A landscape with many valleys, sampled at points; each row gives a point and its height.
A ball rolls from a point to the lowest of its 2 nearest points, and stops where none of them is lower. Distance is the straight distance between rows; heights are no part of it.
Nesev: -12 -14 -10 -17  16 -18 -11   6  -8 -15 -10  17  -8   4   5  -6  -4  13   2 -16  21 -14  -3   6   4 -15   5   9   9 -22  (h 575)
Kazut:   8  -8  -9  -4   4  -5  -9   8  10   5 -20  -8  -7  -9  12   2  11   6   1 -21  -5   5  -5  13  33  -2  22   4  13 -11  (h 192)
fuda:  -8  -6 -10  -8   2 -20 -13  12   9   3 -22 -10  -3 -16  16  -5  14   0   4 -16  13  -5   0   4  25  -8  17  15   9  -3  (h 302)
guko: -24  -9  13   2 -11  -2   3 -27  -9  -7  22  19  12   5 -12  -7  -1  11 -14   3 -19   4   0 -13 -18   3 -15   0  -2 -20  (h 465)
buf:   2   8  -7  -7  15  -4  -1  15  -8 -11   0  -7 -13  -3   1  -1  -2  -4  16  -1  26  -6   3 -12   0  -4   6   3  -5  16  (h 198)
pupir:  16   4   2  14   6   3   7  13  14  -3  -4   4  -4   9  -5  -2 -11 -15 -10   4  -6  -8  -3   9 -29  -4 -12 -18  -3  13  (h 562)
mogut:  -3  -9 -13  -2   8  14  -2   5  -4  -7   1  17   3  30   5  17 -16   8  10  27  20   9   8  -1  -2  11 -10  -1   2 -10  (h 297)
fuvod:   4  -1   4  10 -12  -4   2  -4 -12  -5  -7 -12  -7 -13   0   0   6 -16 -12  17 -13  -2  -9  -5 -21   1  -7 -14  -8  23  (h 473)
kud:  -6   4  -4   6   6   5  -6  10  15  12  -4  -1  15   9  13   9   2  -3  30  20  14   8  -4 -10  19  22  11  20   7  11  (h 480)
futud:   3   4   7   6  -1   0  -3  10  23  12 -10   3  11  15  12   1   2   1   6  -1 -13   9 -13   6  12   5  11   2  11  -1  (h 494)
biziz:  15  22  19   7   6   2   7   2  13   8  -4   3  13  16  -2   0 -12  -1   6   0  10  -6  -9  -4  -9   5  19  -8   1   4  (h 351)
Lisad:   2   6 -18  -6   0  -3  10  18   3   3   4 -11 -21  -8   0  -8  -9  -8  -7 -13  -3   0   3  14 -18 -20 -19  15  10  14  (h 574)
fev: -13  -7 -28 -15  -4  -6  -1  20 -11  -5   7  -9 -30 -14   9 -11   3  -3   0  -6   9  -6   2   8 -13 -20 -11  16  16  10  (h 503)
Nuked:  -8   1  11   0 -16  10  -1 -12  -8  -1  16   3  14   5  -4   2   4   1  -3  16 -12  12   3  -7 -11   3 -14 -11 -16   5  (h 350)
pidak:   4   4  -3  10  -1 -14  -3  12   4   1 -16 -21  -9 -29   9  -3  16 -23   3   5   2  -4  -1  -6   0   3   6   3  -1  30  (h 142)
ludu:   7  10  11   1 -18  10   4 -30  -4  13   7  -8  16 -28 -16   4   2   6 -20 -11  -6   1  14   7  10 -10 -11   2 -17 -10  (h 728)
rut:   6  -5  -7   8   7  -8  -7  16   1  -2 -14 -20 -14 -24   6   3  22 -20  19   2   4   3   0  -9  18  13  20   0   0  26  (h 237)
tis:  11  14  13  -1  -2   2   5  -5 -13  -3  -1 -14   0   0  -4  11   5   7  17   0  10   2  -8 -21  14  12  27  -5  -6  10  (h 362)
tuke: -15 -11   2  -1   7 -13  -6 -23   2  -6  10  22   5  -2  -7  -4  -6  11 -10 -13   2  -7   7   2   2  -1 -10   5  -1 -39  (h 275)
zot:   8  -1   2  -3   2   9  10 -14  -7   3   5  -2   1   4 -13   1  -7  12 -11 -15 -13   0  -8   3   9  -3  10  -8   2 -12  (h 578)
doki: -20 -22   0   5   0  -7  -8 -17  -4 -10  11  22   3  12   3  -3   1   5  -4   9 -23   6  -7  -2  -8  10  -9  -7  -2 -21  (h 517)
povi:   8  -2   1   4  18  -4  -5  10  11  -4 -14  18   5  24   7   3 -10  -5   7  12  22 -10   1  13  -5  11   3  -9  -1  -8  (h 442)
desu:  -3   0   4   1  -3  13   0  -4   0   2   4  18  15  24   0  14 -11   7   6  27   6  10   9  -1  -2  16 -13  -5  -9 -10  (h 180)
Lafop:   2  21  14   0  -8 -10   9   3   4   4  -3  -8   8 -11  -8  -9 -11  -3 -11 -13  18 -16  -4  -5 -23 -18  -5   9  -1  12  (h 359)
Mufuf:  26  30  21   2  -1   5   5  -6   2   8   4  -2  15   2 -10   5 -11  -4   4   0  24 -11   5  -6  -3   1  14  -5  -7   0  (h 295)
Puvu: -20   7  10  -2 -10   1   3   7  -9  -3  15   2   6   3  -2 -10   1  -3  -1   7  10   3  -1 -15 -28  -8 -14   7  -2  16  (h 497)
lofet:   0 -12   4   2   1  16   2  -7 -12  -3  -1  -2   5  19   6  17   6   4   6  22 -11  14 -13  -5  13  25  15 -16  -4  -2  (h 292)
zit:   5   4  -2   0   1   1   0   2  29  16  -1  13   0  14  -2   3  -9  11   6 -19 -20   6   3  20   8 -10  -3  10  14 -20  (h 504)
romar:  -9  -6 -22  -6 -12  11   5  14  -3   1  18 -20 -21  -8   9  -5   7  -3   4  -1 -18  13   0   7   4  -7  -9   5   9  15  (h 611)
zasal:  -1 -20 -18 -10  15 -13  -8   5   0  -9 -12  10 -15   6   4  -5  -5  10  -4 -21   0 -13  -8  12   5 -12   8  -1  13 -21  (h 531)
tidek:   7   7 -18 -10   8   6   2  19   8   2   8 -13 -13  -6   0  -5  -4  -1   4 -14   8   3  10   9   8 -16  -9   9   3   7  (h 620)
nomid:   5   8   2   0   7   2  10  11  -6   0   5 -12  -5  -1  -2  12   1   3  36   9  14   0 -10 -23  17  19  29  10  -2  22  (h 411)
Ker: -12 -12  -8  -3  -2 -27 -17   8  13  -3 -23   4   2 -19  14  -9  11  -7  -6  -5  15 -12   6   9   8  -9  -3   9   1  -2  (h 375)
zome:  -9  22  17  -6 -16  -1   6   1 -13  -3  13  -9   9 -13 -10  -8  -4  -1  -5  -5  28  -8   3 -18 -23 -15  -8  12  -6  14  (h 433)
tavap:   4   1   0   7   7  -3   2  20  12  -1  -3   5  -5  19   7  -7  -9 -10   5   1   0  -3 -13   0 -24  -5   0  -5   6  13  (h 532)
dipez: -13   7   4  -1   4  -6   0   8   0   6  -1 -10  13   2   8   6   6  -1  31  15  20   0 -12 -22   8  17  25  18   0  16  (h 448)
madaf:  -5   0  -6 -10   4 -14  -3  14 -14 -13 -10  -5 -14 -10  -2  -9  -1  -4  -4 -10  24 -14   3  -7 -16 -17  -5   3  -1  10  (h 338)
vatod:   5  17  14   9 -11 -10   2  -1   9   6  -8  -9  11 -12  -4  -6  -1 -10  -9   1   7 -10  -5  -9 -16  -8   0  -2  -6  18  (h 296)
zuvov:   8  -3  10  12  -3  -6  -4 -18  17   9  -8  10  13 -15  -7  -3   4  -5 -17  -4  -6  -8  12  13   5   2  -8  -4  -8 -14  (h 242)
lof:   7 -12 -14  -6   2   5  -6   6  -4  -5  -8 -10 -11  -8   7   6  11   1  -2 -10 -11  11   3   9  28  -1   7  -6   1  -3  (h 283)
zeso:   0  15  13  -1 -10  14   1  -9   3   7   7   6  23  10  -2  10  -3   7   3  17   7   9  12  -6   4  10 -11   1 -12  -3  (h 272)
dip: -10   0  13 -12  -5  -5  -9 -27 -21  -8   0  10  23  -3  -2  -1   1  16   0  12  32  -7   5 -17   2   4   2   3 -10 -18  (h 454)
rolu:   0   6  19  13  -5  -7   2  -7  21  14 -14   8  19   9   4  -8   2   4  -5  -6 -15  -1 -20   1   5   6  18  -1  10  -5  (h 519)
zik:   9  -9   3  14   5 -13   4 -27  11   6 -13   4   0 -24  -8  -1   2  -3 -28 -10 -18 -16   5  14   6   2   1  -3   0 -21  (h 316)
tidi:  11  15  12  17 -10 -11   1   6  10   7 -10 -19   6 -24   0   1   7 -23   0   8   1  -7  -2 -10 -12   2   7   0  -7  29  (h 233)
vake:   3   0 -12   1   4  11 -10  12  16   5   4  10   6  10  12  10   3  -5  15  18  -5  14  16   7   9   8 -21   4   2   0  (h 415)
nibis:  -1 -12  -2   3   0 -10   9 -29   4  10 -10  -4  -3 -25  -3   2   2   5 -25 -17 -32  -8  -7  14  11  -3  -3  15   8 -23  (h 396)
Dipub: -10  -3  -8   0   3   7  -5  12   5   4  10   4   4  21  13   3   3  -4  21  26  -3  11   2  -7  -5  12 -12   6   2  14  (h 460)
vimuz: -13   9   2 -10 -23   5   9 -16  -7  11  11  -9   9 -19 -14   0  -1  16 -16 -20   0   6  13   4  10 -17 -17  17 -12  -9  (h 708)
ror: -16  -6  -9 -22  17 -11 -11  15 -16 -17  -8   9 -10   8   7  -5  -1  12   8  -8  39 -11   2  -6   0 -12   6  15   7  -9  (h 616)
Larup:  18  11   6  -2  11  -6  -2   4 -10  -7 -12  -6 -12  -1  -2   7   5  -4  15  -3  25 -10   4 -16   8   6  19  -8  -9  10  (h 299)
zan:   6  -9  -7  -5  18   6  -4   1 -14 -13 -12  15  -4  26  -1  11 -14   9   7  17  26  -3   2  -2   1  11   7 -11   1 -15  (h 391)
difo:   0  -1 -18  -5  -7  23   5  14   8   4  28 -10 -15  13   4   1  -3   4  11   0 -30  22   2   8   3  -5 -16   2   8  11  (h 643)
duv:  12  -3   1   6   3   0 -11   3  24   9 -11  12   7 -14   0   6   7 -11 -12  -7   0   5  23  26  15  -2 -18  -3  -9 -14  (h 318)
bemut:  13  15  10   5  17  -1   2  11  11   3  -9   2   6  19   3   7 -11  -8  18  14  23  -8  -5  -6  -8  12  16  -2  -1   8  (h 394)
zam: -11 -14  -6   7 -16   0  -4  -3 -10  -6  -1  -1  -6 -12   1  -1   6 -13 -17  14 -23   4   2   3 -16  -1 -19 -10 -12  11  (h 427)
puza:  24  13  22   2   2   9  -3 -16  -3   6  -3   5  14   1  -8   5  -4  -1  -5   6  13  -7  10   4  11  10  10 -13  -9 -13  (h 220)
samub:  -5   5  15   2  -6   2  16 -29  -6   7  16   5  14  -5 -20  -8  -9  20 -18 -20  -4  -9   1  -4 -11 -13  -7   7   0 -23  (h 646)
gibul:   1  -7   5  -1   3   5  15 -27 -15  -2  16   0  -2  -1 -16  -4  -8  20 -19 -16 -14  -9  -9  -8  -5  -9   7  -5   4 -20  (h 612)
Nusim: -17   0 -17 -11   1 -13  -5  20  -6  -4   1  -3 -13 -12  12 -17   3  -7   5  -4  26 -11   7   0 -14 -17  -9  18  11  12  (h 430)
Kigi:   8  -1   0   3   4   6  -9   8  22   5  -2  13   6   3   3   7   6  -9  -2   5  -8  10  22  18   8   3 -21  -5  -7  -2  (h 369)
Pote:   8  11  -5   5  11  -6  12  24   3  -4  -3  -7 -16  10   0  -5 -14  -9   5 -10   1  -7 -15  -5 -23  -9  13  -6  11  22  (h 561)
Lat:  10   4  -3   6 -16  15  14   0   6   8   7 -14  -5  -9  -8   6  -1  -8 -18  -5 -33  16   1  13  -7  -7 -21  -2  -3  14  (h 518)
Rokeg:   4   3 -15  -4   5  20   9  17   2  -3  22 -10 -10  19   5   4  -9   1  16   3 -12  14  -8   0   4   2   1   0   7  12  (h 668)
goru:  21   2  27  10   5   1  -4 -15   6   7 -15   4  18   1   2   0   7  -3  -3   9   3  -6   2   6  20  23  22 -15  -1 -15  (h 132)
rufo: -11  -1  14   5 -17   4   3 -16  -8  -7  19  13  11   3 -14  -8  -5   1 -16   8 -14   3   3  -9 -28  -6 -23  -7 -11  -2  (h 409)
gosut:  17   3   6  16  -6   9   9   3  19   7  -4   4  -1   3  -9   0 -10 -15 -16   0 -27   4   0  15 -16  -2 -14 -15  -2  10  (h 556)
sudu:  -4 -25 -11  -4   7   2  -3 -10 -26 -16  -6  -2 -20  11   3   0  10   9  -3  -4 -21   4 -13  -7  15   8  21 -20   3  -8  (h 414)
tefa:  13 -12 -10   3   9   2  -8  12  -6  -9 -16 -16 -19 -13   7  10  21 -12   9  -1  -4  10   5  -2  23  14  12 -10  -1  15  (h 155)
Miz:  -1   4   0   3  -8   2  -6  11  32  16   1   4   6  10  12   1   6   4   9  -4 -23  12   2  11   8  -2  -4   9  15  -2  (h 468)
fonu:  -7  -2 -34  -8   0   0   1  21 -11  -7  12 -19 -37 -19  11 -16   8  -8  12  -1  -1   1  -3   6   1  -7   0   9  15  23  (h 566)
zole: -19  -1   0   1  -1  -4  -4  17   7   0   7   9   3  20  11  -9   1  -7  13  13  -2   3  -3  -8 -22  -1 -14   6   5  16  (h 495)
gon:  -2 -16  -4  -2   1   8   0  -5 -23 -11  -2  -7  -8  17   1   8   7   7   6   9 -18  13 -16  -9   9  12  19 -21  -6   3  (h 356)
lovo:  -4  -5   4   2  -2  -1  -8 -16   5   1   4  15  13  -6  -7   0   0   5 -11  -2  -5   1  10   7   7   3 -12  -2 -11 -25  (h 148)
gilu:  -4   8  18  -9  -8  -4  -6 -11 -24 -10   5   1  14  -3  -6  -6   3   3   2   7  31  -9   1 -21 -17  -5   2   0 -10   2  (h 493)
ved: -19  -1   5  -6 -19   0  13 -18 -14   6  12   2   3 -13 -17  -6  -6  14 -21 -16  -9  -2  -1   1 -16 -17 -19  16   0  -7  (h 679)
Nivik:   0 -25 -15  -6  20  -7  -4  -5 -16 -15  -9   8 -21  10   2  -2   1  12  -6 -14 -13  -6  -9   4  16   3  18 -15   9 -21  (h 474)
bevaf:  10  -9  15   7   6   6  -3 -14  -7  -1 -14   4   8  12   4  10   8   1   4  18  -6   2  -6  -1  14  24  22 -20  -1 -11  (h 218)
Vakeg: -15  -9   7 -12   6 -12  -6 -28 -17 -10   5  11  12  -8  -5  -5   1  23 -11  -8  15 -11   4 -10   8   1   5   5  -2 -36  (h 382)
tepel:  -9  10 -10   0  -3  19  11  17  -6   0  32 -10  -9   8   1  -7  -7  -8  22  12  -8  13  -8  -9  -6   6  -6   5   3  27  (h 690)
Bapov:  13   2  -4   0   6   9   9  -2  10  11   2   3  -3  10  -8   3 -12   8  -6 -24 -13   1  -2  21   9 -10   3   0   7 -18  (h 541)
vel:  -2  -8 -10   1 -17   7   1  -5  -5  -1   3  -8  -9 -17  -4   5   5 -10 -20   2 -31  11   7  15  -4  -6 -24  -3 -12   4  (h 475)

Where does a ball stop that starts at each point below?
zasal | goru
rolu | goru
vimuz | Miz
fonu | buf
bemut | goru
Puvu | pidak
kud | buf
Lisad | buf
Dipub | lovo
guko | desu
gilu | pidak

Write out the way that a ball takes from each point below.
Nesev | zasal, Nivik, sudu, gon, lofet, bevaf, goru
Rokeg | difo, romar, fonu, fev, Nusim, madaf, buf
zole | Dipub, vake, Kigi, duv, zuvov, lovo
